A landscape with many valleys, sampled at points; each row gives a point and its height.
From any point a ball rolls to the lowest of the 5 points nearest to it. It stops when none of these is lower. Distance is the straight distance between rows; heights are no part of it.
K608 h=5.85: [155 124 150 140 152 120 142 127 120 154 130  98 132 114 124 128 149 139
 109 169 169 137 145 158 146 150 181 150]
K48 h=3.86: [106  96 184 144 116 122 117 165 173 139 140 149  71 177 165 147 128 140
 146  93 160 154  74 118 108 126 145 133]
K729 h=1.38: [120 131 145 108 150 148 172 137 114 109 122 154 121 147 124  86 114  99
 116  65 128 120  99 179 112 133 118 125]
K273 h=2.15: [119 186  90 151  91 118  73 111 110 108 127 128 161  93 140 127 129 123
 140 179 102  99 151  67 155  80 151  78]
K304 h=3.06: [131 101 151 119 129 114  70 152 135 149 136  91  84 166 115 164 152 147
 132 144  95 133 151 143 134 129 159 138]
K437 h=2.12: [ 81  67 168 143 105  94 184 174 167 154 110 183 101 118 105 147 138  89
 165  87 132 107  81 173  97 138 109 147]
K548 h=0.76: [174 172 109 124 112 159 145  95  81 105 117 136 176  72 132  75 112 140
 115 115 168 163 156 116 140 154  98 137]
K616 h=0.06: [134  74 181 167 135 111 117 124 154 151 120  85 105 109 123 139 150 134
  97 159 120 122 129 122 167 148 123 158]
K684 h=1.07: [126 123 113 115 140 144 156 150 135 133 123 143 112 174 125 143 112 126
 134 110 156 135 128 150  96 133 175 121]
K552 h=0.22: [139 138 158 132 152 157 197 124 105 135 115 162 150  59 107  92 118 121
  94 121 136 138 155 138 149 158 108 171]
K330 h=1.31: [125 119 154 121 138 125 146 103 130 104 118 134 138 139 137 107 118 112
 106  72  96 117  82 153 137 142  73 133]
K488 h=3.30: [151 119 123 166  83 107 105 116  83 114  96  71 172  92 155 128 121 170
 105 155 128 127 191  68 167 165 118 155]
K426 h=0.08: [125  88 145 113 158 134 144 147 148 143 105 141 125 163 102 152 128 126
 149  92 152 146 144 164  82 142 181 143]
K576 h=3.14: [115 137 127  86 125 121 102 105 123  93 149 147 110 156 162 122  85 115
 123 106 125 114  98  84 103 116 102  70]
K228 h=1.51: [ 75 145 114 141  89 112  50  96 108 142 116  95 107 143 124 154 128 126
 143 119 111 164 111  66  93 104  43  92]
K648 h=1.50: [141 134 117 168 125 106  85  72 105 123 122  99 138  97 175 131 114 151
 150 172  91 142 156  65 148 105 103 116]
K450 h=6.07: [123  94 167 153 118 111 146 130 120 153 128  83 125 110 130 134 138 140
 102 174 154 125 180 129 153 153 179 157]
K555 h=2.74: [156 140 108 119 102 118  86 176 149 152 150  96 110 147 130 129 126 154
 138 158 106 121 151 122 135 103 185 102]
K34 h=2.36: [120 141  79  97 138 159 168 164 139 123 134 157 122 173 138 124  96 132
 140 106 145 107 113 138  76 102 165  90]
K627 h=4.19: [138 129 138 125 160 142 188 122 120 162 134 138 134  85 123 141 146 130
 124 141 185 146 153 160 137 157 192 166]
K686 h=2.35: [112  98 165 118 107 157  97 185 179 129 152 134  61 178 158 139 134 144
 146 108 140 141  85  96  95 117 151  97]
K955 h=5.05: [157 175 118 127 109 165 209 111  81 122 128 163 148  49 119 101 130 170
 102 100 170 173 182 116 160 192 104 153]
K760 h=0.94: [168 136 155 159 124 145 173 131 125  85  81 148 150  76 131  68 115 116
 113  99 102 134 133 129 151 127  61 181]
K930 h=2.14: [113  82 175 123 105 138  82 178 167 146 133 118  65 182 144 174 131 156
 150 107 134 150 116 126 111 129 167 122]
K449 h=0.67: [139 121 156 137 140 149 192 124 131 100  88 161 133  76 105  67 131 102
 107  89 104 125 126 171 158 120  64 166]
K111 h=2.64: [101  78 183 149 112  98 120 153 166 144 127 126  78 141 105 189 167 134
 132 132 112 125  94 164 138 150 107 167]
K785 h=0.83: [129 140 144 136 155 142 218 125 101 145 137 178 132  49 107 124 139 134
 102 114 159 148 156 157 143 165 128 168]
K158 h=1.32: [109 101 170 129 121 124 153 105 156 120 101 126 139 100 109 107 137 121
 126 114  83 123  87 160 165 140  56 155]
K727 h=2.08: [103 154  89 114 100 112  73  88 112 108 131 129 112 124 133 154 118 129
 135 124  91  93 140  74 115  76 124  51]
K849 h=3.15: [117 167  81  99 116 128 116 113 112  98 128 157 142 140 110 109 105 114
 131 136 117  87 120 108 125 107 138  92]
K718 h=4.80: [145 163  92 131 146 152 135 161 115 134 144 106 151 116 128 120 139 125
 133 171 171 133 155 148 145 139 184 128]
K464 h=2.48: [147 131 136 107 170 140 195 127 116 157 136 175 134  70 118 144 148 128
 122 132 176 167 145 171 140 155 182 168]
K14 h=2.02: [133 184  80 134 112 138 100 112  98  91 133 141 188  95 115  85 118 131
 147 161 140 116 157  93 161 106 140  84]
K933 h=4.52: [164 124 121 170 110 117 130 115 100 114  97 102 189  96 156 108  95 145
 100 137 128 135 145  75 143 170 104 158]
K948 h=1.43: [104 139 100 101 129 125  97  78 129 105 119 122 129 145 131 129 108 119
 138 109  91 111 113  86 116 112  80  99]
K807 h=0.86: [136 132 147 128 137 138 158 120 130  98  95 152 139 116 121  70 131 106
 118  55  81 127  92 172 142 134  55 151]
K81 h=3.37: [101 128 164 130 112 116  86 172 140 148 163 105  61 169 146 182 147 130
 125 110 128 180  82  95 108 129 100 107]
K988 h=2.75: [172 125 134 171 106 126 155 123  96  99  81 127 174  74 137  89  99 155
  99 121 120 140 133  97 146 156  84 174]
K135 h=2.04: [147 106 136 181 137 112 122  96 132 118 108 105 163 100 156 119 138 132
 121 142  80 156 107  97 140 146  53 164]
K776 h=1.71: [107  64 169 138 151 117 175 148 134 143 107 169 113 136 101 131 148  97
 149  75 137 133 107 170  84 139 143 151]
K217 h=0.55: [146 151 153 128 151 150 198 111 114 127 109 157 148  86 111  74 127 105
 105  99 135 133 141 160 151 134  93 168]
K694 h=0.81: [113  89 126 113 119 170 120 182 162 129 122 137  93 189 144 147 118 163
 159 110 144 138 114 118  88 124 186 114]
K798 h=0.82: [155 155 131 129 150 145 166  97 106 115 110 154 151 104 126  59 114 124
 108  92 130 138 127 159 145 127  90 161]
K797 h=1.28: [ 96  83 172 144 131 105 180 159 161 135 130 164 111 113 113 123 136  86
 147  69 111 106  87 190 102 143 100 141]
K533 h=1.16: [129  98 163 138 155 121 163 139 136 154 121 142 123 126 105 127 144 114
 130 105 147 121 119 181 101 146 148 165]
K593 h=4.04: [149  94 165 146 117 104 117 116 124 147 123  72 131 111 147 138 141 156
  98 178 137 141 161 116 169 141 152 172]
K599 h=2.67: [128  75 195 170 119  98 123 134 148 137 129 110 107 110 104 151 152 125
 131 171 118 122 141 149 137 145 143 179]
K93 h=3.27: [143 164  34 124 128 185 162 168 131 147 163 174 140 154 118 154 170 149
 168 150 167 115 128 135 139 129 180 137]
K282 h=2.16: [ 87  76 181 130 124 118 175 159 155 137 111 177 106 142 138 142 141 108
 160  47 155 124  94 172  85 135 119 136]
K560 h=4.44: [ 79 101 177 163 109  97 105 154 152 152 130  90  97 145 117 194 150 124
 110 121 123 141  92 149 134 135  73 155]
K383 h=2.80: [129 154  74 108 117 123 108 159 122 108 153 137 124 150 122 134 118 117
 144 165 109  75 140 107 111  88 160  96]
K661 h=4.31: [174 147 121 156  87 132 189 109  70 113  84 138 172  68 119  89 113 135
  86 100 135 145 154 108 138 173 101 170]
K895 h=2.63: [ 96 152 124 137  83 121  70 109 131 131 148 101  89 109 132 170 139 119
 130 138  89 130 137  76 103  84  99  41]
K134 h=1.73: [147 114 121 120 143 144 110 161 139 162 135 107 119 151 108 146 139 149
 147 154 149 119 168 157 101 133 199 134]
K578 h=1.00: [108 100 174 129 145 110 168 140 148 127 108 149 122 119 114 114 138  91
 135  96  90 106  81 186 136 148  95 152]
K285 h=5.22: [124 166 108  85 119 140 130  86 100  76 124 171 149 118 138  78  77 115
 130  97  98  95 113  94 112  88  96  77]
K741 h=1.66: [136 129  81  95 155 159 180 146 147 134 114 172 130 158 130 153 123 133
 147 105 158 136 130 166 103 126 169 136]
K35 h=1.88: [112 129 147 112 106 152  79 196 177 163 171 122  60 159 167 177 134 143
 130 123 110 153 103  85 107  90 136  77]
K289 h=4.12: [107 106 155 145 125  83  91 104 151 135 123  96 106 141 121 156 150 130
 117 159  95 145 115 125 158 137  76 162]
K408 h=1.41: [138 127 135  95 144 130 138 126 108 116 121 145 135 156 130 102 115 113
 119  89 125 119 110 170 107 156 150 115]
K423 h=1.81: [167 165 113 103 143 151 139  85  84 112 113 156 172 111 128  72  99 130
 126 127 139 123 132 123 147 121  97 130]
K288 h=4.71: [131 169  99 168  84 124  75 113 103 115 132 121 140 111 131 161 144 117
 134 180  74 101 173  68 163  64 155  65]
K448 h=1.17: [140 137 135 106 161 129 142 113 111 125 124 136 140 124 110  93 104 112
 113  85 125 128 129 164 130 141 116 150]
K818 h=2.45: [131 181  48  92 133 166 162 155 125 127 153 171 155 151 119 136 139 121
 148 142 164 104 130 151 103 116 158 126]
K392 h=1.49: [136 159 106 100 152 141 143 122 112 142 125 145 153 126 111  85  99 123
 114 123 157 124 132 153 134 128 131 125]
K241 h=2.24: [125 103 162 143 148 109 111  90 151 130 112 128 150 118 144 108 132 126
 121 126  98 130 116 122 163 137  65 164]
K854 h=2.18: [130  94 173 160 143 121 151  93 135 135  97 120 145  96 130 116 128 119
 116 140 119 112 126 142 160 155  90 179]
K117 h=1.86: [128 144  71 129 117 162 136 188 148 168 129 131 122 174 115 159 148 153
 151 142 163 114 158 142 115 112 200 131]
K775 h=2.07: [125 106  87 120  71 165 106 230 143 180 151 123  93 161 121 138 135 146
 135 146  85 106 165 105 133  85 194 101]
K476 h=2.37: [122  93 173 145 137 106 122 105 154 137 129 105 117 122 125 135 139 137
 108 139 120 126 121 147 158 144 125 163]
K104 h=1.37: [162 136 148 145 117 141 172 116 102 121  96 139 150  82 110  82 112 124
  77  98 134 151 150 124 152 141  80 177]
K612 h=1.27: [141 117 116 102 187 152 178 136 151 150 123 154 126 137 108 150 124 132
 153 116 164 138 140 168  97 136 176 136]
K11 h=2.73: [ 90 139 124 113 115 121  88  83 121  97 146 118 104 140 143 140 112 106
 127 125  99 121  97  82  92 105  74  57]
K136 h=1.94: [121 180  89 138 109 126 107  88 103  84 131 149 149 104 133 125 138 129
 144 157  95  82 156  69 145  66 143  80]
K717 h=2.79: [128 134 113 109 134 141 136 140 128  97 139 144 108 172 151 109 101 118
 125 116 142 106 102 134  77 128 144  85]
K664 h=2.88: [132 130 109 129  95 142 102 190 161 144 158 124  88 165 130 147 118 124
 133 144  98  94 138 104 106  86 173  87]
K247 h=1.74: [110  94 169 109 141 144 180 153 156 121 124 158 109 175 155 117 131 111
 154  59 159 152  96 176  69 119 135 116]
K5 h=2.52: [127  57 185 150 128 102 108 153 158 168 127 120  75 139 105 167 163 150
 129 133 108 136 138 156 113 138 176 167]
K917 h=3.12: [158 130 125 136 131 127 124 101 120 129 107 114 168 115 142  92 115 146
 105 141 136 134 137 118 163 139 111 148]
K188 h=4.11: [127 144 104 119 104 105  75 139 135 124 169 111 116 135 129 163 132 125
 130 156  68 107 155  93 143  77 152  57]
K950 h=3.02: [159 186  74 111 106 173 138 109  83 104 156 158 177  87 127  76 115 126
 129 155 176 143 150 114 146 131 118 104]
K853 h=2.09: [108 107 137 131 134 157 145 175 178 122 138 151  84 184 155 127 116 130
 157 100 155 136 104 124  78 102 161 100]
K986 h=0.19: [126 187  57 147  98 135 107 129  99 106 133 152 146 130 121 115 138 106
 129 178 117  64 143  95 144  85 165  88]
K730 h=1.09: [104 139 106 141 149 115  83  75 112 124 118 116 131 130 155 138 116 130
 145 114  83 142 112  92 106 122  57 108]
K345 h=2.82: [126 147 123  99 116 127 116 145 154  99 148 134  92 165 157 138 108 123
 126 126 127 110  89  96  85 107 138  83]
K961 h=2.53: [138 139  59 107 120 169 128 175 129 140 149 144 113 163 117 151 127 150
 148 135 148 103 141 141 110 101 181 120]
K92 h=2.51: [136 119 121 185 128 118  99 104 132 121 101  84 168  76 171 145 131 139
 123 162  83 166 111  89 129 153  47 157]
K647 h=2.61: [148 153  93 101 141 131 111 105 110 123 130 131 158 152 127  99 106 136
 132 155 131 104 139 131 137 113 143 116]
K788 h=2.60: [154 143 132 110 181 136 174 116 113 146 142 144 152 108 101 133 126 133
 114 133 177 143 161 169 138 148 157 143]
K483 h=2.56: [127 151  80  97 135 141 132 161 134 125 134 141 119 166 119 130 101 116
 134 132 149  88 128 122  79 117 176  97]
K566 h=3.04: [123 113 155 114 142 118 111 106 128 125 119 115 118 156 129 110 137 124
 118 133 117 107 113 142 135 133 123 139]
K720 h=3.69: [152 106 154 136 135 109 113 132 127 154 120  87 109 157 117 127 128 142
 120 164 135 121 154 141 138 133 180 152]
K626 h=1.97: [155 110 112 123 122 136  98 209 139 179 143 101 103 157 126 146 143 152
 142 177 124 136 174 144 135 100 215 117]
K556 h=2.68: [129 102 115 113  96 153  93 193 162 150 150 111  82 169 145 157 127 152
 132 145 104 116 140 116 109 106 182  95]
K705 h=5.36: [151 178  82 100 145 173 171 122 121 109 174 164 176  96 133  98 144 136
 115 144 179 136 148 144 159 173 139 106]
K190 h=2.00: [148 136 111 125 126 112  98 114 120 120 130 108 137 142 131  94 118 135
 125 180 135 116 153 116 148 123 137 127]
K601 h=2.65: [ 95  96 156 153 127 111 108 111 164 128 103 102 135 118 110 154 146 120
 114 137  98 135  92 149 168 147  69 165]
K789 h=6.78: [147 148 130 130  96 133 152 111  88 134 109 117 174  82 111 107 113 151
  87 118 161 134 176 109 155 183 117 157]
K27 h=0.78: [118 119 164 132 135 120 177 128 146 101  98 161 128  98 108  76 140  92
 119  57  85 108  89 187 143 121  55 157]
K863 h=6.33: [136 115 156 140 122 112 155 122 105 163 113  82 139  80 110 123 144 150
  96 149 172 127 158 136 153 169 165 160]
K272 h=4.41: [ 97 113 164 127 136 116 113 124 131 125 125 104 100 162 150 149 139 110
 117  91 107 149  72 123 135 140  51 129]
K802 h=0.52: [ 95 147 115 119 131 119  79  70 105  92 119 136 143 120 150 132 104 128
 148 119  90 124 120  83 121  99  81  92]
K607 h=3.03: [125 110 135  93 135 130  99 148 143 119 134 122  94 185 135 129 105 130
 136 118 113 120 110 132 102 136 163 116]
K531 h=2.46: [ 65 157 123 142  98 131  75  70 120 111 122 107  98 116 135 155 130 119
 148 123  85 140 125  73  87  92  81  61]
K428 h=2.34: [144 138  62  94 145 186 181 150 150 149 131 176 134 154 131 172 142 147
 158 141 184 136 124 155 133 111 191 148]
K618 h=2.66: [161  89 154 145 129 121  99 179 149 173 136  94 100 139 118 152 136 159
 140 159 129 148 166 148 131 117 214 149]
K551 h=3.10: [142 103 137 157 127  95 103  91 128 134 114 104 143 120 138 118 123 131
 111 146 113 136 136 113 147 138  95 167]
K166 h=1.75: [100  74 169 150 127  99 122 146 162 137 125 123  88 144 116 165 163 141
 142 116 136 127 117 162 123 147 149 166]
K418 h=2.40: [116 103 146 124 138  93 110  91 138 122 133 119 120 154 129 127 133 123
 119 122  98 121 102 136 148 144  83 144]
K191 h=2.69: [153 142  88 130 151 156 151 169 142 155 128 132 134 140 120 166 144 151
 158 155 181 139 166 156 131 124 199 151]
K443 h=2.55: [129 156 104  78 133 143 150 126 114  93 141 160 136 160 132  98  82 112
 121 106 126 110 106 135  82 109 127  88]
K205 h=2.62: [143 156  94 148 102 114  89 142  92 118 148  96 150 123 130 114 130 120
 144 193 126 106 185 104 154  96 163  80]
K952 h=2.87: [103 130 140 146 126 111 104  95 139 117 101 121 135 135 128 140 133 121
 122  97  79 150  83 114 132 131  29 145]
K430 h=0.29: [106 138 152  94 140 122 139 129 133  99 155 155 105 175 163  92 106 110
 122  89 128 131  67 114  87 116 111  89]
K666 h=2.01: [151 159 114 100 140 133 125  78  99  98 108 168 150 122 127  67 111 125
 124  69 111 136 111 125 140 112  63 150]
K834 h=1.19: [142 132 143 133 129 127 155 127 156  93  86 135 155  88 123 103 137 131
 125  93  61 133  87 128 135 130   4 157]
K494 h=2.57: [114 128 109 107 119 107  97 110 120  96 139 121 124 154 143 127 105 120
 135 130 105 110 130 109 129 111 130  83]
K637 h=1.60: [153 115 141 164 142 117 139 110 134 112  93 127 173  92 150 104 125 123
 122 123  96 148  97 111 148 140  47 162]
K987 h=1.77: [112 113 157 118 139 152 130 149 164 111 148 138  97 187 166 106 117 117
 137 105 155 143  89 123  69 120 154 108]
K737 h=1.90: [ 93  71 177 145 123  99 131 123 148 144 126 135  95 136 118 154 153 119
 135 104 110 124 103 171 123 154 125 152]
K56 h=2.54: [100  74 180 135 127 116 156 152 144 133 118 150  92 162 125 139 156 115
 149  76 140 134  99 160  99 152 128 133]
K726 h=3.31: [ 89 131 114 118 111 111  65  88 121 112 144 100  91 132 144 165 121 130
 132 124  95 136 127  78 117 105  77  58]
K259 h=6.20: [150 117 139 149 111 108 125 121  95 135 114  90 160  90 129 122 124 151
 101 153 162 136 170 108 168 159 144 154]
K884 h=1.36: [113  82 179 147 139 115 154 122 162 127 111 137 123 103 116 118 152 101
 121 130 115 101 108 167 147 153 111 168]
K179 h=2.29: [149 146 103 147 110 122  84 112 104 125 134  89 159 105 149 110 113 134
 128 169 149 123 163 100 154 126 142 110]
K668 h=1.18: [107  92 158 154 145 117 195 142 148 137 106 160 125  96  99 118 142  87
 131  81 110 100 114 192 121 143 106 144]
K515 h=1.96: [136 146 133 124 153 121 138 118 110 128 131 116 167 113 120  93 119 134
 110 138 141 125 139 140 143 139 153 145]
K582 h=5.83: [145 109 133 139 162 120 162 137 129 162 125 103 122  98  99 146 148 145
 133 155 181 132 165 153 126 140 198 150]
K157 h=2.41: [ 93 129 133 142 111 118  94 104 131 116 137  98 118 137 125 162 146 121
 115 115 108 159  85 114 135 136  41 136]
K715 h=3.79: [ 91  85 172 144 117  93 111 118 157 134 125  98 114 125 118 159 173 120
 119 148  97 137  85 151 152 146  75 159]
K305 h=1.89: [ 91  81 145 139 159 109 214 174 144 156 121 184 116  87  85 140 139  75
 159  69 124 127 122 180  89 138 120 153]
K596 h=6.55: [161 161 105 119 138 141 139 118 106 132 143 111 162 119 121 111 136 130
 109 173 187 141 161 144 136 162 167 133]
K675 h=1.76: [150 132 107 151 107 116  83 111  89 114 114  88 168 111 166 109 112 151
 124 162 132 133 164  75 169 129 121 117]
K41 h=2.58: [106 121 141 113 133 119 115  78 119  94 125 127 132 153 145 111 117 121
 126  80  89 130  68  99 130 121  58 108]
K320 h=4.07: [ 83 121 144 163 109 119  86 127 157 145  97  79 162 124 104 169 151 114
 123 154 103 155  82 127 132 137  19 166]
K535 h=3.44: [119 111 142 114 119 101  68 127 139 150 161  87  84 157 128 163 151 152
 137 148  94 141 124 115 140 131 135 100]
K70 h=1.85: [113 119  71 108 140 185 175 174 149 137 122 154 114 166 126 161 113 153
 140 110 170 128 115 142  90 109 186 112]
K858 h=4.48: [127 204  72 108 114 153 139 107  93  87 140 177 180 102 103  86 114 121
 133 123 143  85 123 101 124 109 123  80]
K532 h=1.83: [137 183  56  89 140 150 144 138 107 110 163 165 161 136 108 107 127 119
 129 132 158  93 122 142 111 119 146 102]
K417 h=0.99: [120  92 144 106 159 129 182 138 141 142 101 158 132 145 119 140 131 113
 148  76 155 143 117 179  81 136 157 146]
K296 h=2.50: [148 121 119 104 144 127 107 141 137 134 132 110 112 160 109 125 109 125
 145 145 139 124 140 144 109 115 164 119]
K485 h=6.84: [142 113 160 157 135 111 160 156 128 175 128  78 112 105 110 152 146 138
 112 173 173 149 184 149 134 137 201 156]
K250 h=2.42: [127  96 149 117 125 126 107 159 145 139 125 107  97 170 116 136 130 144
 145 123 116 122 139 161 116 121 180 134]
K234 h=1.98: [131 154 104  91 150 131 122 132 122 106 133 139 142 155 110 103 105 115
 125 136 140 117 127 145 105 123 153 116]
K634 h=0.57: [107 143 119  97  91 131  89 155 137 143 177 106  69 151 139 170 140 117
 125 136  92 131 120  76 105 111 119  56]
K242 h=3.29: [117  84 172 147 117 108  96 127 154 148 132  96  96 133 119 157 169 131
 122 154 104 125 116 143 156 133 123 168]
K514 h=1.78: [106 137 148 104 122 128 123 137 159  94 151 131  79 172 172 124 110 109
 115 104 132 135  84 114  93 131 110  79]
K71 h=3.52: [122 113 172 151 149 118 164 121 134 147 108 115 144  94 116 122 134 121
 104 142 147 117 144 148 153 150 148 177]
K710 h=4.20: [126 105 140 143 157 124 186 137 132 165 150 152 121  88 114 177 146 116
 138 141 181 159 165 155 125 144 185 178]
K300 h=1.92: [143 133 111 112 155 121 146 148 136 140 136 130 118 142 105 144 133 138
 140 140 158 132 136 161 112 136 186 148]
K742 h=3.47: [146 167  98 132 118 127  99 127  98 130 136 125 166 117 140  94 117 117
 133 170 148 109 147 109 151 113 150 106]
K927 h=2.27: [112 123  77 105 140 184 202 159 169 147 125 166 118 182 142 147  98 151
 146 113 186 134 107 142  86 103 175 103]
K870 h=0.20: [140 164  63 142 101 147 101 201 120 161 166 120 115 155 109 146 145 136
 144 173 129 100 171 120 121  96 195 126]
K586 h=2.11: [112 141 103 121 111 105  62  78 129 121 151  98 110 123 138 157 121 133
 133 152  85 128 163  77 143  84 108  74]
K827 h=0.30: [ 98 118 110 146 123  94  64  89 119 128 128  97 117 139 140 141 123 138
 151 126  97 155 108  93 122 121  72 121]
K468 h=2.22: [147 179  67 119 124 153 120 136 111 126 154 119 168 137 118 105 120 122
 132 179 169 111 138 128 138 116 163 107]
K771 h=0.25: [147 143 104 130 121 122 101  95 102 104 119 114 160 105 155 108 112 132
 147 158 119 123 150  86 156 103 119 117]
K777 h=2.10: [137 145 150 132 149 139 203 117  99 144 121 135 155  65 120 120 127 144
  92 115 176 145 169 149 156 171 139 148]
K527 h=3.26: [108  89 178 128 113 108 117 159 150 138 147 104  80 162 148 170 158 118
 128 105 121 141  85 136 113 154 123 138]
K817 h=2.44: [118 119 145 183 127 123 122 113 165 117 109 109 166 101 129 146 141 123
 118 137  89 148  96 114 130 154  27 165]
K54 h=2.05: [121 121 126 115 130 115 107  80 115 103 124 127 141 151 141 114 120 119
 114 105 103 125  99 115 140 139  66 142]
K773 h=0.74: [127 132 159 140 182 137 195 124 133 143 123 159 141  82  97  99 142  96
 115  95 144 149 130 177 137 145 136 174]
K402 h=4.01: [153 127 137 130 115 113 110 128 115 142 134  87 132 113 131 108 128 148
 111 166 159 132 174 124 143 137 173 140]
K762 h=3.25: [149 182  94 140  99 141  95 105  86 111 122 122 200 103 144 104 103 139
 135 169 159 120 157  95 157 138 147 100]
K724 h=3.40: [124 162 106 104 132 129  97  82  86  87 135 170 145 120 133 104  88 110
 139 110  99 103 108  93 118  91  97  86]
K230 h=0.23: [145 141 112 136  93 109  75 135  97 120 134  80 148 115 158 129 124 137
 115 190 134 133 181  82 180 106 158 115]
K829 h=4.10: [162 177  93 107 155 155 171 136 132 141 141 150 159  99 122 142 143 149
 130 146 176 151 126 160 138 159 184 141]
K949 h=0.58: [125  65 178 147 136 103 157 153 154 162 121 135 107 110 103 155 152 105
 151 130 133 116 128 163 119 147 151 175]
K835 h=3.96: [152 124 146 133 141 123 166 116  98 151 101 106 163  97 118 107 122 137
  95 142 162 134 163 137 139 155 151 162]
K279 h=1.87: [142 151 132  97 168 151 163 126 125 135 115 161 140 130  96 122 132 127
 128  98 157 132 127 180 110 131 169 144]
K107 h=1.80: [108 122 171 121 131 114 147 127 133 106 134 140 112 170 145 120 133 110
 115  74 126 125  75 153 117 146 115 130]
K201 h=2.06: [158 116 135 138 139 120 136  89 116 111 108 128 150 124 137  85 105 124
 111 109  98 119 119 136 169 139  83 167]
K906 h=2.47: [123 142  41 109 136 181 152 157 140 151 138 148 131 154 120 153 133 143
 152 138 165 107 143 138 112 122 170 116]
K676 h=1.34: [131 133 111 132 143 113  92  81 103 112 117 124 156 123 155 108 106 141
 145 127 104 132 114  95 137 116  84 128]
K550 h=3.98: [160 117 126 128 122  99  83 127 124 146 143  87 113 136 127 143 143 158
 116 177 102 133 160 124 161 119 149 110]
K419 h=2.86: [151 152  78 103 162 151 147 142 133 143 125 134 144 131 123 139 137 119
 144 152 155 131 141 167 108 149 192 135]
K887 h=0.18: [113 165  99 128 111 110  77  94 111  97 120 128 138 117 141 127 113 139
 144 162  86 100 148  80 132  83 121  83]
K252 h=2.33: [131 110 137 122 130  98  82 102 137 121 155  98  92 148 141 151 141 126
 132 131 102 132 111 121 135 130 111 123]
K752 h=2.38: [ 88 168 150 132 105 125  77 123 118 148 154 111  61 128 123 163 132 119
 113 134 124 156 119  65  82  95  73  42]
K665 h=4.84: [150 170  98 161  81 122  82 154  99 130 148 128 141 124 127 149 150 128
 124 196  94 106 179  82 172  61 177  83]
K22 h=3.67: [169 169 118 111 135 145 158 115  91 117 126 124 169  86 114  93 117 136
 107 117 177 142 145 133 155 164 134 146]
K18 h=1.84: [ 96 152 113 112 119 129 108  71 116  75 121 153 122 120 156 133  98 110
 133 103 101  98 108  75 105  92  88  60]
K587 h=3.83: [ 93  95 183 157 100  98 100 153 160 149 141 105  80 116 108 203 167 123
 111 146 114 135  89 152 143 142  90 165]
K866 h=0.98: [146 101 130 128 154 129 143 158 151 162 122 127 104 154 114 154 137 138
 159 114 152 144 160 164  96 136 197 145]
K2 h=3.13: [130 104 134 105 107 127  88 158 138 136 147 103  81 166 139 157 126 143
 130 128  95 119 116 117 110 116 158 106]
K734 h=4.32: [169 156 114 136  98 147 138  97  84 109 118 115 178  91 129  89 108 153
 105 122 163 139 161  90 164 175 111 147]
K711 h=0.21: [136 109 138 121 179 124 206 143 131 168 130 191 136  68 116 158 143 106
 143 116 177 163 153 154 120 138 157 176]
K140 h=2.26: [156 167 104  90 136 137 118 106 101  93 132 159 161 139 111  77  94 130
 127 121 116 122 124 126 135 103 120 118]
K929 h=1.26: [119 120 123 133 133  97  81  91 131 116 132  95 122 141 137 133 121 135
 130 127  95 136 120  98 137 122 100 122]
K598 h=1.15: [108 133 106 131 138 114  69  74 115 116 123 114 140 129 148 130 125 131
 140 133  85 137 133  86 139 115  59 119]
K267 h=3.88: [ 90 123 151 123 124 112  98 123 128 130 156  98  86 172 133 147 135 116
 120 115 112 150  89 112 112 133  87 109]
K645 h=2.59: [113 103 171 125 133 125 123 150 155 105 129 126 105 166 153 124 115 114
 141  78 133 136  90 136 102 138 124 107]
K581 h=0.32: [141 182  68 137 102 150 136 118 122 113 161 158 176 112 105  91 130 117
 129 169 161 108 134 127 134 117 151  94]

Call two points neighbours if one is among the 5 nearest of the other. Go from one point of each pair to the other, from neighbour to neighbour, staying as low as possible. Name the highest point that can't be avoided.
K548 and K634 -> K686
K870 and K552 -> K117
K426 and K430 -> K987
K581 and K548 -> K234
K949 and K426 -> K533
K949 and K548 -> K423
K711 and K552 -> K773
K887 and K986 -> K136
K802 and K827 -> K730
